Points, in no order, along strands that fork, close into loops and pass close to each other.
Two points are linked if the straight distance between their rows is under 20.8. Some points are linked to none.
nafiv: [  7 -24  13  13   3  -6  -9 -14  16   5]
Fimed: [-30  17 -11 -16 -19  -3 -11 -23 -11   2]
dun: [-21  30  -4 -14 -12   4   7   8   6   9]
zotes: [-28  30  -7 -22 -10  -8  21   5  -2  -3]
zod: [  7 -28   1   5   7   2   8  -1  -1  -9]
mabi: [ 0 11 -8 -2 -7 10  0 29 -9 14]
kas: [ -5 -11  12  -6  15 -13  11 -28  11 -26]
Zevep: [ 13 -13 -10   2  -1  11   0  19 -17   8]
Seb: [32 -8 -5 27  8 -1  0 12 -4 22]
dolef: [ 6  8  3  3  2  5 -7 -7 14 -2]
lomeg: [ -9  -2  -7  -9 -13  13  -3   8 -15   8]
gasa: [ 18 -16   2  18  13  -2  11  15   2  -8]
Giz: [ 6 10 -6  3  3 11  1 25 -6  5]
nobuv: [-17  30   1 -25  -1 -13   3 -21   0 -18]
bam: [ 20 -21  -3  18   1   3  -7   1   3  15]
madov: [ 16 -28  11  21  12  -9   0   1   4   2]
dal: [-31  24 -11 -23 -14 -17  -9 -29  -9 -11]
zus: [ 15 -28   4  17   3  -5  -5  -1   4  11]
mal: [  7 -25  30  16  16 -17 -19 -16  14   6]
Kor: [  1  -4  20   8  13 -13  -8 -25  30  -5]
Sapo: [-24  33  -5 -17 -10  -2  17  12   6   2]
Lis: [ 17 -16  -2  13  14   2  16  23  -7 -12]
vuf: [19 -7  4 22 14 -5  7 14  5 -4]
ridam: [-20  39   2 -25  -5 -12   6  -9   7  -9]
tanap: [23  3  7 28 18 -6 11 16  7 -4]
ros: [32 -3  0 30 12 -3  6 14 -3 15]
vofu: [ -1  -5  -1  -4   2   8   2   0  -2 -11]
vep: [31  6  6 33 14 -5 11 17  3  4]
vano: [-6 23  2 -9  0  7 -7 -2 10 -1]
fevot: [-15  32   1 -12  -5   2  -1   3   7   3]
Vipeb: [ -6   0  -9  -8 -12   9   7  29 -16  12]
zuzis: [-19  17  -6 -11 -18   8   1   8  -4  11]
gubor: [  1 -34  12   5  17 -11  13  -6   3 -18]
mak: [ 13 -30  -8   7  -1   9   2   6 -12   3]
vire: [ 15 -18  -4   9  -5   9  -9  -3   0  10]
Vom: [ 12 -13   8  14   2  -2 -12 -12  18   6]
zep: [ 18 -21  -8   9  -1   9  -1  15 -12   9]
pivu: [-13  22   3 -23   5  -8   5 -18   2 -22]
ton: [  8  -1   6  10   6   1  -7 -11  19  -1]
Poz: [ -2 -31  17   4  20 -15  13 -12   7 -21]
fom: [ -2 -11 -10  -7 -16  16  -8  10 -22  14]
Ruv: [ -1  12  -4  -3 -16  15 -17   9  -4  22]
mema: [-28  24  -7 -17 -16  -3  -4 -17  -5   0]
sofi: [-26  34  -3 -21 -12  -8   1 -11   1  -3]
Retef: [  0  14   4  -4   1   8  -8 -13  13  -2]
nog: [-26  24  -5 -24  -8 -16  -2 -23  -8 -17]
Pufi: [-29  17 -13 -18 -16  -8 -18 -32 -10  -2]
Mamar: [  7   5  -6   1 -10  15 -16   3  -3  17]
Fadek: [ 9 -2 -1  4  6  9  5 18 -3 -5]
mesid: [ -7  22   4 -16  11  -4   8  -7   6 -22]
tepa: [  8 -14  -3   2  11   5  13  17  -6 -13]
gef: [  5 -37   9   8  14  -7  11   0   0 -14]
ter: [ 10 -28  -5   7   1   7   4   2  -6  -4]
Sidad: [  5 -26  19  14  10 -11  -9 -14  14   1]
pudo: [-19  47   5 -25  -4 -14   0 -15  12 -10]
vir: [  2 -20 -11  -5 -14  16  -8   5 -20  11]
voz: [  4  -8 -10  -4  -6  13   2  27 -20   9]
gal: [-18   9  -6 -11 -16  11  -4   2 -10  10]
tupiv: [ 14 -10  -6   7  -8  13 -14  -2   0  15]

A fork is a point with three links, a tip a point with one. Leave the first point through the second and follow the links. Name the first fork or tip that comes.
dolef; ton: mal
zuzis; gal: vir
vuf; tanap: Seb
fom; lomeg: dun
mema; Fimed: nobuv
dal; Pufi: ridam

How many points has the smallest loop of links through each point below? Write 0 if it is on no loop.
nobuv: 8
vep: 0
Mamar: 0

Name the points in between on the shortest way along the links from the first point to the second, in order.
ter; voz: mak zep Zevep
vep; Fadek: tanap vuf gasa Lis tepa
fom; zuzis: lomeg gal
Mamar; madov: tupiv vire bam zus
Sidad; Retef: nafiv Vom ton dolef
Zevep; Poz: zep mak ter zod gef gubor
